Points, in no order, along strands that fork, close into loops and pass close to each other.
(in the rows, 128 means zero)
Two points are linked if the straight distance between their rows is under 101. Some points are linked to none.
q918: [129 165  96 139  88 100 141 146 121 157 162 129 125 131 146 124 149 123
 148 134 131 130 157 129 114 153 166  82 166 125]
q831: [ 92 148 133 168 163 133 161 143 103 126 128 119 147 151 124 147 118 135
 126 170 143 138 111 122 125 162 100 112 134 105]
q996: [ 96 109 119 107 121  84  69 178 128  96 128 140  85  74 137 107 130 120
 118 118 144 115 122 104 144 112 120 194 139 112]
q168: [154 104 115  94 120 109 100 137 186 139 127 105  66  83 154 130 149 157
 110  77 161 110 125 105 153 111 130 193 131 117]
q794: [132 157 157 142 136 122 157  82 103 160 163 126 156 157 104 127 102 126
 179 148 101 120 135 144  81 159 134  76 126 137]
q965: [131 132 131 121 119 102  93 152 109 127 176  69  98  99 169 122 152 133
 159 137 153 174 131 163 178 140 160 181 118 134]
q508: [106  97 136  91 152 141 102 127 104 101 157 117  90  80 106  95 128  97
 148 122 134 118 148 159 120 110 149 168 126 123]
q78: [102 111 116 134  95  82  87 190 112 104 103 122 104  91 123 109 159 122
  97 123 127 152 147 131 121  95 149 141 166  64]
q650: [158 120 156 176 128 121 164 103 122 144 169 148 177 159 135 135 132 135
 131 140 136 117  91 126  85 150 138 137 135 113]
q520: [103 154 117 134 123 111 174 124  73 120 142 140 149 177  92 103  96 105
 138 153 120 126 156 128  84 158 141  66 166 105]
q129: [139 115  95  78 130 115 104 141 187 133 117 137  62  71 143 126 119 138
 118  86 155  99 125  85 127 107  99 173 137  92]
q356: [ 57 145 138 124 125 122 128 124 117  61  79 104  99  89 122 129  85 112
 107 160 116 121 140 119  96 121 109 112 123 128]
q682: [ 67 117 142 106 138 154 121 151  78  83 153 105 121 104 106  93 123  91
 150 157 150 120 141 162 115 129 159 152 117 138]
q598: [126 133 124 108 144 117 108 106 147 116 132 115  87  88 112 120 132 115
 118  97 129 129 141 106 135  91 117 117 131 114]
q784: [184 122 161 149 148 153 147 105 158 153 162 119 117 156 111 154 122 191
 131 133 149 118  83 145 164 134 102 156  96 157]
q462: [110 125 117 139  84 158 122 148 130  90  84 147 141 102 135 117 132  94
  70 126 139 133 124 120 104  98 124 117 160 113]
q657: [ 97 164 103 143  63  85 133 168 114 130 133 129 111 105 150 132 160 126
 105 147 126 134 152 115  99 134 149  86 164 121]
q594: [137  99 133 131 113 160 101 151 113 104 132 144 151  93 125  98 142  95
 131 126 158 117 138 173 114  93 175 167 143 105]
q931: [199 142 132 113 128  94 160  93 188 196 151 101 136 194 162 143 163 161
 164 108 144 134 139 112 134 132 182 111 134 139]
q499: [156 154 122 125 146 132 150 113 165 179 151 111 121 155 120 166 152 143
 146 137 142 111 157 139 117 159 150  77 139 135]
q84: [ 64 106 115  96 121 103 105 202 137  61  73 162  67  76 137 108 111 108
  76 172 114 123 140  97  86 120 109 177 141 102]
q556: [187 106 140  93 171 125 130  99 155 135 138  84  95 171 138 141 157 146
 179 116 128 149 160 144 186 107 199 176  83 171]
q897: [ 89 135 153 111 167 151 165 102  71 142 171 113 133 166  92 114 113 126
 171 147 121 127 118 148 125 164 108  99 107 159]
q789: [181 123 131 125 142 141 177  86 115 157 170 141 157 164  94 108 135 109
 153 128 127 142 145 165  97 123 173  97 153 114]
q440: [138 137 145  99 155 156 122  71 151 142 146 115 126 110  90 145 117 116
 134 122 119 120 149 139 121 109 121  85 106 148]
q483: [165 104 124 117 163 128 137  83 135 112 143 124 111 101 109 113 102 136
 147  98 143  95 141 133 130  94 126 150 101 130]
q355: [190 105 145 110 171 132 158  71 144 167 156 130 145 172  81 125 138 126
 153 109 110 125 151 159 114 109 165  94 117 128]
q188: [ 56 120 128  84 147 161  94 140 104  78  98 128  78  83  99 109  76  92
 140 135 102 100 141 129 103 124 110 144 133 132]
q704: [160 110 108 105 119 133  86 121 156 149 139 148 112  91 154 121 121 137
 135  83 134  95 110  97 165  87 117 175 120 146]
q91: [134 139 100 133  68 140 133 127 153 131  73 138 144 128 122 146 142 132
  40 106 111 154 126 115 106 118 112  72 158  89]
q969: [143 167 117 130 123  74 151 124 146 174 135 153 124 197 116 155 131 153
 111 138 110 114 133  88  94 204 117  65 154 124]
q872: [ 59 141 159 132 101 104 108 197  91  86 106 124 134 108 160 110 154  97
 120 159 154 137 139 132 122 110 145 135 148 113]
q305: [150 153 120 113 115 159 125  93 161 127 109 118 124 122  80 148 126 117
  81 122 124 132 157 143  94 114 133  64 138 110]
q747: [189 116 157 160 143 115 133  93 140 178 180 125 151 185 128 149 148 162
 145 113 111 124  97 124 136 146 142 146 104 157]
q165: [144 105 148 139 124 165 117 114 154 172 122 138 152 109 155 154 122 162
 118  95 129 113  85 120 151 122  75 152 134 137]
q268: [162 164 117 131 117  85 130 135 126 176 170 113 110 163 155 120 145 145
 187 124 136 132 142 136 151 176 161 114 139 154]
q467: [110 129 100  90 118 121  83 130 157 100  91 161  69  78  96 126  82 114
 113 105 115  88 147  86  99 119 101 145 139 124]
q547: [136 127 131 125 133 146  87 106 148 152 143 132 118  99 122 136 139 135
 136  87 117 100 121 110 169  92 118 138 102 158]
q730: [183 120 167 140 161 126 146  92 136 183 192 129 125 206  92 155 129 167
 162 158 100 125  83 148 146 151 139 151  91 171]
q932: [167 116 152 110 175 157 143  82 141 145 160 134 117 138  94 136 111 148
 135 135 136 100 110 137 149 127  97 139  84 172]
q849: [ 82 136 162 159  95 118 115 184  94 109 107 132 172 116 164 120 148 126
 121 142 163 126 120 128 143 128 129 145 143 135]
q589: [147 142 150 166 144 117 142 107 106 178 177 124 155 173 109 143 122 142
 184 140 103 119 116 146 110 170 144 109 119 138]
q159: [118 122 121 119 129  94  91 173 123 119 167  91  82  90 142 129 156 138
 114 131 165 140 125 139 172 135 140 177 130 133]
q178: [ 62 158 137 160 103 106 138 161 100  87  88 127 142 130 144 142 127 118
 104 167 113 133 129 104 116 129 109 101 121 148]
q815: [ 92 134 117 120 131  92 121 148  70  85 146 114 110 122 102  94 138  97
 130 125 143 137 156 137 129 115 156 121 145 112]
q75: [142 169 123 153 122  74 139 140 110 176 174 131 130 176 140 131 152 145
 158 130 125 134 126 105 140 178 124 100 149 151]
q22: [ 79 116 122  81 156 150  94 130 124  93 143 116  59  82  81 111 109  92
 123 123 106 117 149 142 102 116 143 141 139 121]
q886: [ 78 113  83 114 108 107 123 175 144  55  20 166 108 118 154 107  80 107
  80 175  87 127 142  81 103 108  89 140 111 122]
q392: [177 101 153 155 125 124 139 125 110 170 186 131 188 163 186 124 155 139
 159 144 131 171  90 165 161 149 148 184 114 149]
q723: [158 113 108 163 131 118 135 137 121 141 152 140 164 160 130 127 158 128
 114 103 158 133 127 128 133 145 150 133 137  99]
q397: [109 132 104 106  87 121  86 141 168  90  62 147  85  75 118 131 101 115
  77  99  95 120 131  89  94 101 104 125 146 116]
q244: [141 123 145 158 154 143 137 108 102 154 181 126 160 147 103 133 137 137
 173 135 108 115 112 155 136 131 148 136  86 157]
q796: [111 127 119 153 133 130  93 156 104 144 142 118 129 118 122 138 162 128
 138 107 128 126 126 134 173 134 135 124 120 135]
q87: [190 125 130 157 132 102 154  93 128 155 183 119 155 156 153 124 141 149
 160 120 135 137 134 144 131 147 174 146 112 147]
q228: [184 122 137 126 160 131 158 104 146 217 191 128 144 182 144 154 148 142
 202 151  84 138 124 165 128 160 176 119 123 145]
q568: [126 158 124 136 128 115 143 136 144 157 134 113 115 131 142 164 159 154
  95 127 154 137 121 106 146 155  96  93 131 149]
q536: [165 109 121  93 136 122  71 115 169 144 152 122  71  84 147 120 119 141
 165  92 123 107 130 109 172  85 155 207 107 149]
q889: [113 120  92 118 107 150 135 146 153  87  48 164 138  97 146 119 104 113
  80 120 130 122 117  98  96 118  89 126 148  90]
q957: [ 93 117 101 114 170 157 149 107 121  97 105 137 118 151  90 135  95 104
  74 143 128 124 151 123 117 162  98  95 118 133]
q803: [161 132 155 147 122 119 123 145  87 138 177 113 155 152 157 106 148 149
 168 139 160 165  92 165 176 155 136 176 110 162]
q492: [106 162 115 118  90 174 125 101 127  84  82 108 133 132  69 126  92  87
 100 155  86 147 154 164  82 121 140  70 135 124]
q631: [ 96 158 114 131  88  90 126 138 117  99 112 116  92 109 104 136 145 126
  90 130 116 133 162 109  93 130 126  79 131 131]
q964: [136 161 105 129 134 102 162 115 114 154 158 136 132 186  89 121 122 123
 140 133 126 123 157 121  99 168 148  67 160 110]
q150: [183  96 140 130 128 125 139  97 157 195 147 111 156 153 168 150 159 161
 132  85 128 151 109 136 165 119 140 146 136 134]
q854: [124 132 167 164 133 117 132 163  85 122 150 121 173 146 153 114 140 137
 168 152 164 133  98 160 143 149 124 158 124 139]
q208: [204 104 145 108 180 127 148  93 153 164 147 106 127 196 142 159 152 165
 187 127  96 154 141 153 177 122 198 164  70 166]
q528: [194 131 114 115 118 110 148  87 168 166 159 103 126 161 146 127 164 130
 143  97 139 144 164 128 131 104 200 111 135 126]
q900: [106 126  95 103  86 124  95 138 146  61  45 152  87 108  82 107  88 103
  66 129  85 133 145 111  84  95 112 119 147 108]
q55: [141 111  91 141 131  92 116 161 126 113 136 132 127 125 131 112 164 124
 100  96 160 135 146 119 154 123 147 143 133  92]
q7: [ 71 131 158 135 113 171 118 154  95  82  83 135 154 121 116 101 121  77
 145 145 127 124 135 159 107 101 147 125 151 117]
q5: [125  92 165 115 174 178 156  83 102 123 133 153 158 135  99 118  96 111
 148 138 107 109 111 153  96 122 103 123 111 144]
q890: [132 116 137 129 124 153 111 126 110 115 133 126 120  98 103 112 145  94
 144 110 133 121 142 166 115 109 152 132 133 130]
q296: [ 92 127  92 118  86 123 139 163 152  42   4 152 123 138 129  96  76 100
  60 179  87 142 142 100 102  80 121 116 126  82]
q338: [143 121 125 115 111 105 119 126 159 156 123 107 108 118 148 137 171 150
 102  74 144 138 134 109 142 112 122 116 145 113]
q155: [138 163 117 115 112 180 128  89 149 128 106 125 141 144  79 146 110  94
 104 144  96 144 160 159  83 145 143  55 133 145]
q353: [137 123 117 128 127 119 114 152 144 126 151 103  88 100 141 130 140 173
 111 119 172 122 106 134 187 126 112 174 113 138]
q72: [133 159 125 138 140 111 145 120 126 180 171 161 135 208 106 139 119 123
 145 158  96 113 131 110  90 208 132  83 160 131]
q415: [ 58 121 147 117 149 162 167 135  70  90 126 120 144 135 114 101  98  98
 133 165 155 112 139 156 112 146 137 119 126 148]
q339: [130 134 152 157 157 133 117 109 117 135 146 139 143 145 109 136 113 140
 133 125 126 121  83 108 160 131  79 140 110 147]
q876: [106 134 115 106 135 160 105 139 114 106 103 176 121  92 125 108  57 106
 173 142 134  71 124 103 124 113  95 182 127 131]
q92: [ 72 128  87 136 113 121 114 141 141  59  34 135 125 126 140 126  77  99
  72 165  86 125 139 106 112 124 104 116 101 153]
q660: [134 108 112 122 121 135 105 157 134 124 113 158 136  77 165 114  88 148
 164 127 162  85 106 107 159 108 100 207 129 108]
q470: [194 142 110 128  99 127 158 107 138 171 168 137 143 153 129 113 155 115
 158 118 130 149 149 155 110 119 188  95 166 111]
q404: [154 108 117 123 108 137  99 158 132 131 151 126 120  94 171 117 128 166
 127 124 178 134  94 136 208 122 106 212 118 137]
q17: [123 135 109 146  83 144 121 133 133 124 119 139 145 116 121 136 156 113
  79 110 125 132 140 121 109 113 138  92 157 118]
q873: [117 173 115 125 137 150 135 123 139 180 159 116 116 151 119 166 136 134
 145 157 117 120 145 134 131 187 129  70 132 153]
q778: [124 165 126 167 114  80 152 137 125 160 139 151 148 189 130 158 131 146
 102 154 115 129  96  83  89 201  96  91 141 119]
q823: [157 138 121 103 125  92 138 127 166 164 141  80  86 149 154 143 187 152
 121 100 171 138 140 103 163 126 152 125 134 146]
q357: [ 77 151 151 147  94 133 110 166  95 105 119 103 137 104 132 120 149  92
 152 137 130 142 138 149 108 109 153 113 153 112]
q307: [141 150 121 133 132  74 132 145  94 144 168  98 111 141 148 115 148 131
 195 136 154 159 147 153 159 176 149 132 132 138]
q604: [183  96 130 110 152 125 112 103 142 136 159 108 105 125 151 121 158 136
 161 101 132 147 145 152 176 107 176 187  91 159]
q261: [156 112 144 165 132 142 155 117 100 146 156 132 193 142 139 114 133 116
 183 142 116 145 124 176 110 113 170 125 142  96]
q349: [ 81 109 118 126  87 114  83 196 126  87  80 134  87  89 113 127 145 116
  71 134 101 144 141 125  93 104 139 139 162  94]
q750: [148  88 130 149 108 135 114 149 124 108 119 144 171  98 157 107 138 131
 117 108 177 107 122 144 124 110 145 171 135  92]
q907: [112 130 133 147 134 124 109 136 119 124 115 153 138 125 136 124 125 142
 109 115 135 126  86  92 159 126  68 131 125 147]
q788: [ 76 143 121 156 111 144 128 135 119  76  64 127 146 132 137 141 104 103
  84 161 105 129 129 115 110 145 110 103 113 171]
q295: [161 121 140 125 152 155 107 111 150 173 160 121 139 144 118 145 152 146
 149  95 117 116 110 130 180 111 144 143  93 167]
q312: [149 143  94 141 114  78 144 136 152 173 139 126 134 174 130 148 171 157
  88  94 135 131 138  90 143 144 139  85 146  95]
q585: [198 112 130 124 139 120 160 106 148 200 177 134 152 171 165 144 153 144
 202 136  75 145 140 176 136 142 217 140  97 160]
q479: [156 151 135 125 141 134 148  92 167 156 126 115 131 149 105 160 135 132
 106 113 137 124 147 124  96 150 126  71 129 119]
q272: [212 140 153 113 136  98 162  90 170 195 162 104 125 209 167 146 152 168
 196 130 116 140 138 121 146 150 186 135 116 174]
q550: [166 122 151 117 161 143 135 102 133 174 177 122 134 157 114 132 164 142
 185 120 100 135 115 164 167 127 152 136  74 178]
q529: [ 55 127 153  96 131 173 103 146 102  70  93 124 116  97 107  88  89  74
 147 148 114 113 145 141 100  90 140 147 151 112]
q836: [125 102 122 114  94  94  66 176 126 113 135 108 103  92 134  97 164 105
 112  97 137 163 136 145 129 101 165 164 167  85]
q206: [115 120  92 101 139 164 125 117 154  94  70 179 123 107 137 120  72  97
 100 130 130 112 123  90 106 126  77 125 139 120]
q971: [163 116 165  93 190 159 138  62 154 164 155 138 144 159  76 142 126 136
 135 119 105 107 135 138 125 108 128 101  89 161]
q421: [112 141 137 125 152 158 114 111 155 127  86 132 123 126 125 160  92 141
  97 137 114 140  91 105 145 164  43 111 118 152]
q701: [132 159 145 129 135 136 130  75 124 155 147 116 147 137  85 137 115 113
 162 129  96 137 145 146 105 131 125  60 120 126]
q891: [ 84 140 125  96 127 135 106 103 137  76  95 113  87  88  89 127  88 100
  93 132  96 130 158 115  95 115 106  95 128 122]
q991: [130 115 176 155 140 168 157 108 101 126 136 149 198 149 119 118 121 103
 157 148 115 125 108 163  83 108 145 123 143 114]
q449: [179 109 162 118 168 143 150 105 122 157 190 129 125 189  95 124 146 165
 179 145 107 136  87 175 174 134 136 166  66 186]
q108: [122 122 139  83 131 172 110  79 135 100  93 155 127 104  77 120  63 101
 128 110  97 101 149 136  92 109  98 109 110 146]
q962: [186  97 144 142 124 125 142 122 125 194 189 147 181 168 172 137 163 140
 173 137  94 158 102 177 146 139 189 164 108 158]
q123: [151  99 120 127  83 100 109 139 136 154 138  79 133 105 195 124 160 152
 126  86 152 171 143 153 164 138 166 181 142 104]
q857: [109 148 121 161 135 123 141 112 134 116 108 142 165 144 127 146 110 128
  77 132 117 141 101  84 109 131  88  87 129  95]
q352: [ 92 128 119 124 122 141 103 161 126  98  84 163 127  90 153 115  82 119
 139 130 149  88 112  93 135 113  84 177 132 121]
q867: [213 123 148 111 136 116 158 103 160 172 139 102 129 210 177 158 153 174
 194 131 110 171 150 141 171 150 209 169  94 174]
q431: [110 143 119 159 122 109 117 161  91 157 160 129 151 163 129 134 163 130
 139 121 137 137 118 128 167 162 133 118 130 148]
q919: [ 90 138 142 152 162 132 164 141 107  93 107 134 134 153 128 136 100 138
  97 171 146 132  87  98 133 164  59 127 126 126]
q175: [106 152 144 159 125 169 137 130 106 174 150 149 180 166 131 146 137  90
 155 159  94 140 102 140  86 169 131  94 155 140]
q542: [101 138 118 127 125 138  99 140 138 119  69 161 125 100 149 142  96 134
 102 121 110 122  96  83 151 133  48 130 128 146]
q154: [135 114 133 169 101 141 133 141 120 125 128 143 179 130 140 121 147 127
 109 107 145 118 114 132 114 123 141 133 144 116]
q73: [147 119 131 119 131 173 107 101 167 150  98 169 141  97 129 150  89 138
 127 103 115  97 111 108 124 118  73 140 120 138]
q444: [134 138 150 183 117  98 161 138 103 135 150 125 175 160 159 124 132 149
 148 137 162 122  97 128 118 159 130 141 133 111]
q865: [189 113 144 105 138 126 119  86 186 167 128  84 108 148 164 149 147 179
 152  92 131 129 124 106 195  92 149 167  95 159]
q941: [ 91 137  80 123 138 149 148 122 138 102  87 127 118 140 116 148 110  98
  70 164 110 155 159 130 103 157 116  71 131 128]
q395: [ 95 116 103 140  86 106 144 170 129 123 109 136 148  98 159 136 154 161
  67 103 141 124 109  97 137 114 106 137 130  90]
q230: [181 153 135 109 150 138 148  94 162 221 189 138 147 182 125 147 135 126
 193 150  84 121 136 147 100 154 164  72 143 131]
q158: [115 120 139 122 156 186 131 120 106 128 163 124 129  89 128 125 138 115
 162 148 129 130 108 170 144 118 120 144  96 158]
q457: [150 168 136 101 136 105 145 119 145 155 155  93  78 156 130 140 165 143
 144 123 166 129 136 124 151 145 129 103 123 182]
q354: [105 133  85 109  96 138 109 134 157  57  10 131 109 121 101 109  68  93
  70 155  77 155 143 133  91 104 108 100 139  99]
q160: [104 140  90 137 138 131 148 152 133 131 112 125 119 133 118 165 146 113
  82 143 133 145 151 126 120 154 113  74 149  98]
q559: [135 105 132 114 146 173 105 132 135 147 163 127 125  68 161 128 140 123
 153 131 136 131 110 157 169  92 127 172 110 141]
q629: [120 154 158 166 147 117 134  96 121 140 151 137 157 163 111 154 107 133
 106 143 118 137  85  85 117 159  73 110 121 119]
q577: [172 107 125 133 108 113 139 119 141 177 150  92 146 128 193 133 164 155
 143  97 148 170 129 149 166 134 154 157 141 127]
q522: [191  83 129  95 176 131 131  80 146 131 148 136 113 116 121 117 124 131
 162  99 122 113 149 148 148  84 166 166  94 144]
q787: [137 137 132 113 145 107 131 104 125 134 150 103  97 123 119 121 162 115
 144 103 148 144 149 131 134 125 128  99 135 145]
q611: [115 113 124 152 102 101 136 179 120  79 107 134 148 101 150  98 139 137
 103 119 177 110 124 121 120 115 143 157 129  66]
q549: [ 87 155 109 153  89  95 138 158 124 146  98 125 141 127 148 171 145 158
  79 139 100 147 129  93 123 149  98  74 133 119]
q414: [ 95 123 119 126 127  87 111 181 114  93 117 137  97  84 143 116 146 141
  94 136 153 123 121  93 149 114  94 162 121 120]
q993: [133 133 122 123 141 127 124 125 142 107 136 121  84  83 124 128 107 159
 125 126 161  98 114 117 151 121  90 159 111 131]
q250: [ 85 141 116 151 111 109 147 153 132 117  67 138 165 128 157 147 122 143
  61 137 101 152 105  75 122 132  70  86 116 105]
q885: [172 126 129 140 119 102 133 104 127 126 176 102 120 128 152 119 150 138
 149 110 151 139 147 147 150 126 182 158 104 157]
q383: [ 76 106 120 101 103 110  68 206 137  91  88 162  76  75 124 112 125  99
  88 141 105 129 129 107  92 108 121 176 174  96]
q786: [ 96 125 115 147 110  91 153 169 107  58  93 140 126 120 113 107 134 129
  95 141 153 113 149 112  93 105 132 125 130  70]
q749: [100 148 108 133  82  95 133 145 134  82  59 126 110 118 102 139 126 130
  64 148  92 151 161 111  79 122 111  67 126 101]
q28: [ 87 117 145 112 133 170 181  96  69 106 137 125 156 155  96 103  93 101
 132 155 128 116 146 156  79 148 143  91 138 138]
q697: [ 82 126 123 133 124  96 153 147  71  72 107 125 128 144  91  97 116 111
 107 143 141 123 160 120 104 117 137 103 148  97]
q288: [140 128 110 104  89 117 121 126 168 142 100 116 108  96 138 126 155 138
  69  70 129 140 123 103 133  88 113 109 162  74]
q429: [132 107 158 146 151 176 109 140 117 130 133 157 157 109 140 128 102 146
 169 141 136 105  78 142 172 118  89 182 113 149]
q365: [162  96 152 140 130 156 129 105 159 202 157 117 152 140 157 157 137 180
 117 104 121 133  72 127 181 120  90 161 125 143]
q169: [148  99 143 135 128 144  97 158 118 122 136 139 157  93 173 109 104 148
 168 136 165 110  93 146 183 115 113 217 114 126]
q436: [129 128  91 143 129  70 137 164 118 132 135 134 118 149 114 136 176 141
  94 111 143 133 154 102 144 133 136 100 134 102]
q925: [ 88 125 110 139  90  86 144 177 119  65  58 142 114 106 123 127 137 136
  71 152 114 137 150  99  89 110 114 107 117  80]
q713: [ 89 124 141  93 148 150 155  92  62 136 160 115 134 150  80  97 103 111
 157 123 121 123 150 153 104 147 141  86 124 151]
q813: [142 101 132 136 102 115  83 148 121 138 132 109 121  95 150 123 170 121
 138  82 147 149 138 158 147 114 161 164 148 113]
q527: [ 93 140 154 155 131 178 145 122 108 107  96 130 174 130 122 125 106  92
 140 150 112 131 118 153 101 111 131  96 150 107]
q658: [100 148 110 138 123  81 171 141  82 104 118 148 139 169  98 112 125 125
 106 153 127 140 156 104  92 144 119  66 149  98]
q555: [141 129 103  95 137 132 128 124 186 136  96 139  99  85 143 140 111 148
  93  93 149 104 115  85 132 123  67 132 120  97]
q812: [171 112 131  87 134 118 106  96 199 154 128  81  87 120 152 137 152 158
 130  78 152 115 129 101 163  82 150 160 115 134]
q134: [108 167 122 161 104 128 144 132 110 145 143 143 174 153 142 143 133 108
 122 148 114 134 115 106 101 153 129  79 156 134]
q114: [196 110 136 138 146 122 151 105 158 138 154 108 114 140 143 130 130 183
 137 114 160 130 107 133 176 128 126 179  92 146]
q512: [ 75 135 129 120 117 112 109 150 116  72  99 131  87  77 133 123 111 115
 100 145 129 111 128 101 106 112 103 146 125 133]
q904: [ 90 113  99 102 158 156 133 126 114  79 106 149 100 116  92 118  87 119
  95 140 144  98 144 116 125 145  99 131 119 141]
q461: [124 120 148 128 127 170 107 105 113 104 110 138 132  99  85 115 112 105
 147 107 102  99 141 156 101 102 127 117 116 145]
q16: [113 129 132 120 137 137 116 135  94 126 181  92 122 101 145 112 151 115
 183 152 150 153 122 175 164 127 148 159 104 152]
q57: [ 98 150 106 144 141 159 137 133 115 141 133 108 127 131 102 160 132 112
 122 150 125 129 155 148 112 172 133  80 137 128]
q791: [127 132 122  96 149 167  90  94 143 128  97 165 116  94 103 134  63 107
 149 120 103  95 139 111 113 118  77 128 118 146]
q979: [ 88 153 148 171  96 107 153 160 102 120  97 141 179 156 156 139 133 123
 112 150 121 134 108 104 100 143 117  93 159 113]
q273: [124 149 107 134 112  76 136 151  97 123 163 106 107 120 139 116 150 116
 150 136 151 142 157 141 127 147 165 115 150 114]
q691: [104 141 106 148  68  90 151 153 132 144 108 121 145 115 154 144 160 166
  59  98 119 135 127  89 121 123 114  92 133  91]
q12: [108 141 137 141 151 119 155 128 137 105  77 131 118 138 128 151 110 155
  83 155 136 143 104 107 117 171  43 108 109 133]
q465: [169 112 130 150 118 111 138 121 101 127 156 108 168 126 157 107 137 121
 190 128 139 159 148 180 133 123 193 156 126 103]
q453: [ 85 141 147 158 150 161 135 138 108 115 120 112 158 110 145 143 114 114
 144 160 135 131 118 143 130 123 114 110 136 109]
q252: [124 125  98 113 111 112 108 138 148 115 110 131  95  78 132 109 135 120
  93  90 131 135 129 104 129  82 116 132 155  61]
q999: [112 112 183 170 126 165 116 142 110 126 123 145 184 117 156 128 117 133
 156 133 130 105  81 131 145 108 114 167 119 136]
q25: [108 117 134 124 159 191 134 112 141  94  76 165 153 121 140 121  73  92
 123 153 120 116 105 117 106 136  75 137 133 146]
q419: [192 127 148 112 163 107 150  76 173 150 146  89 111 164 135 140 146 167
 156 104 150 128 128 120 163 112 141 142  96 147]
q718: [113 105 145 102 169 198 129 107 111 118 112 170 146 116 110 115  98  95
 155 131 110 117 108 139 123 129  80 135 118 148]
q360: [ 98 109 117 129 153 165 133 133 112  85 118 135 129 101 110 122  94 108
 119 140 147  96 138 126 118 114 121 143 127 110]
q314: [156 102 166 138 154 153 143  96 119 130 117 153 171 120 116 118 115 120
 153 113 120 122 106 152  98 105 110 128 132 118]
q276: [116 116 127 139 149 130 134 143 110  92 131 126 113 103 120 117 122 141
 128 130 170 101 125 138 138 137 113 158 117 128]
q384: [112 114 101  96 136 125  68 152 140 107 125 151  64  82 101 111 101 106
 130 103 130  94 142 103 126 107 125 173 146 116]
q393: [ 93 141 115 103 109 147 125 115 108  67  78 108  99 120  69 112  92  91
  81 146  99 141 157 141  94 107 126  84 153 103]
q426: [147 141 136 150 117 114 115 146 108 169 177 111 127 163 143 128 161 157
 162 126 148 155  99 142 195 155 130 147 121 171]

A fork is a point with three links, a tip a point with one. Leave the first point through the second and follow the links. Name the first fork or tip that comes.
q354; q296: q175
q57; q160: q353
q890; q461: q84
q813; q123: q890
q556; q208: q971
q789; q470: q604
q919; q12: q395
q395; q691: q527

How many points has the smallest loop of links through each point below? Write 0 if it is on no loop.
q823: 7
q789: 22
q22: 19
q657: 9
q704: 0
q305: 0

A piece is two or more points that can be reached from each other along the links. Count, over all rows, the pieces, the separate loops (a circle has one, a figure eight two, a Y none), the forks (points with three links) and the tips (points with one).
pieces: 4
loops: 4
forks: 18
tips: 18
